Points on a hilly landscape, in no order, each with its height.
A climber steps from a point to the highest of its 6 nearest points, and stops where none of them is higher. Distance is the straight distance between rows; heights are no part of it.
pevu h=30.7: 89; 171; 104; 111; 107; 84; 111; 47
kiz h=42.5: 76; 107; 118; 78; 88; 41; 119; 93
taga h=45.6: 96; 80; 49; 103; 73; 111; 83; 162
keva h=78.4: 112; 115; 113; 127; 120; 123; 118; 73
Kol h=80.6: 120; 131; 86; 141; 130; 98; 135; 53
Zubu h=67.2: 122; 59; 72; 90; 90; 163; 57; 88
sifa h=33.3: 102; 158; 104; 125; 118; 99; 117; 48
dodid h=59.2: 103; 69; 37; 96; 60; 120; 75; 149
pigo h=44.2: 79; 104; 138; 70; 85; 61; 107; 115
verib h=51.9: 87; 71; 135; 57; 88; 69; 89; 124
burus h=63.4: 103; 77; 56; 114; 92; 107; 97; 161
tazul h=29.2: 68; 92; 72; 80; 110; 22; 119; 50
Kupiv h=56.6: 87; 75; 125; 48; 70; 97; 48; 136
ter h=86.6: 71; 162; 109; 91; 86; 56; 113; 72
Gileg h=68.8: 120; 43; 46; 92; 78; 139; 68; 107
zusal h=87.9: 109; 84; 68; 136; 115; 88; 133; 136
gifer h=49.9: 92; 53; 125; 44; 83; 78; 65; 131
lakub h=74.7: 117; 119; 109; 131; 128; 117; 122; 68
sufa h=26.6: 107; 115; 132; 114; 110; 139; 96; 82
lilu h=65.8: 113; 72; 91; 113; 120; 148; 93; 97
Lodu h=66.6: 125; 121; 58; 139; 134; 74; 142; 63
Biziv h=89.9: 115; 83; 78; 138; 128; 102; 131; 106
riz h=86.2: 122; 102; 87; 140; 130; 105; 132; 76
gud h=4.7: 92; 114; 140; 91; 94; 138; 77; 103
rola h=83.2: 101; 100; 64; 131; 102; 84; 124; 158
mel h=42.6: 87; 66; 125; 66; 94; 52; 116; 99
sifeb h=57.7: 82; 161; 123; 104; 96; 82; 112; 63
rusa h=33.2: 74; 91; 90; 77; 99; 23; 123; 68
Kage h=35.7: 97; 131; 134; 112; 104; 121; 103; 80
lokol h=53.3: 80; 138; 134; 87; 84; 67; 110; 92
Zizop h=73.3: 123; 116; 46; 140; 122; 56; 148; 103
vivav h=48.0: 117; 84; 105; 88; 89; 164; 50; 90
lub h=28.5: 103; 98; 121; 69; 78; 155; 40; 100
Tabap h=10.1: 103; 113; 132; 105; 106; 144; 84; 89
gazok h=68.0: 108; 48; 47; 100; 86; 129; 82; 130
pok h=16.5: 88; 130; 146; 95; 93; 108; 95; 99
vonu h=28.3: 90; 140; 143; 97; 94; 102; 103; 88
Dav h=55.5: 104; 135; 123; 121; 116; 118; 111; 74
far h=39.6: 88; 106; 139; 66; 78; 124; 62; 118
vaki h=41.2: 78; 118; 133; 76; 81; 62; 111; 102
Tapob h=71.3: 85; 90; 138; 57; 78; 99; 67; 133
Zomi h=83.8: 118; 70; 82; 128; 126; 126; 113; 107
geg h=47.1: 90; 100; 134; 55; 72; 124; 48; 120
vepo h=65.0: 114; 102; 110; 124; 126; 129; 113; 78
sof h=61.5: 68; 128; 88; 80; 93; 24; 115; 71
suv h=70.3: 118; 54; 71; 101; 102; 150; 76; 100
lidu h=85.6: 111; 103; 64; 139; 112; 72; 135; 139
navi h=33.1: 100; 101; 119; 54; 64; 143; 29; 111
Niver h=27.9: 107; 97; 126; 88; 95; 157; 60; 98
goter h=86.3: 123; 101; 61; 143; 128; 70; 143; 96
rimos h=71.1: 82; 104; 141; 66; 81; 88; 87; 123
riv h=79.8: 114; 62; 73; 122; 120; 124; 110; 115
malab h=29.5: 84; 71; 106; 73; 105; 35; 126; 71
Zife h=83.6: 112; 71; 62; 125; 111; 107; 116; 139
Kuvo h=88.5: 124; 95; 68; 143; 128; 82; 141; 109

Two climbers start at each pair of points below. Name the first point that both come to, or write none.
vaki and gud -> Tapob
mel and kiz -> none
pigo and vonu -> none

For each start below, name the point where the climber stops.
suv -> Biziv
malab -> ter
rusa -> ter
gazok -> Biziv
lilu -> Biziv
burus -> Biziv
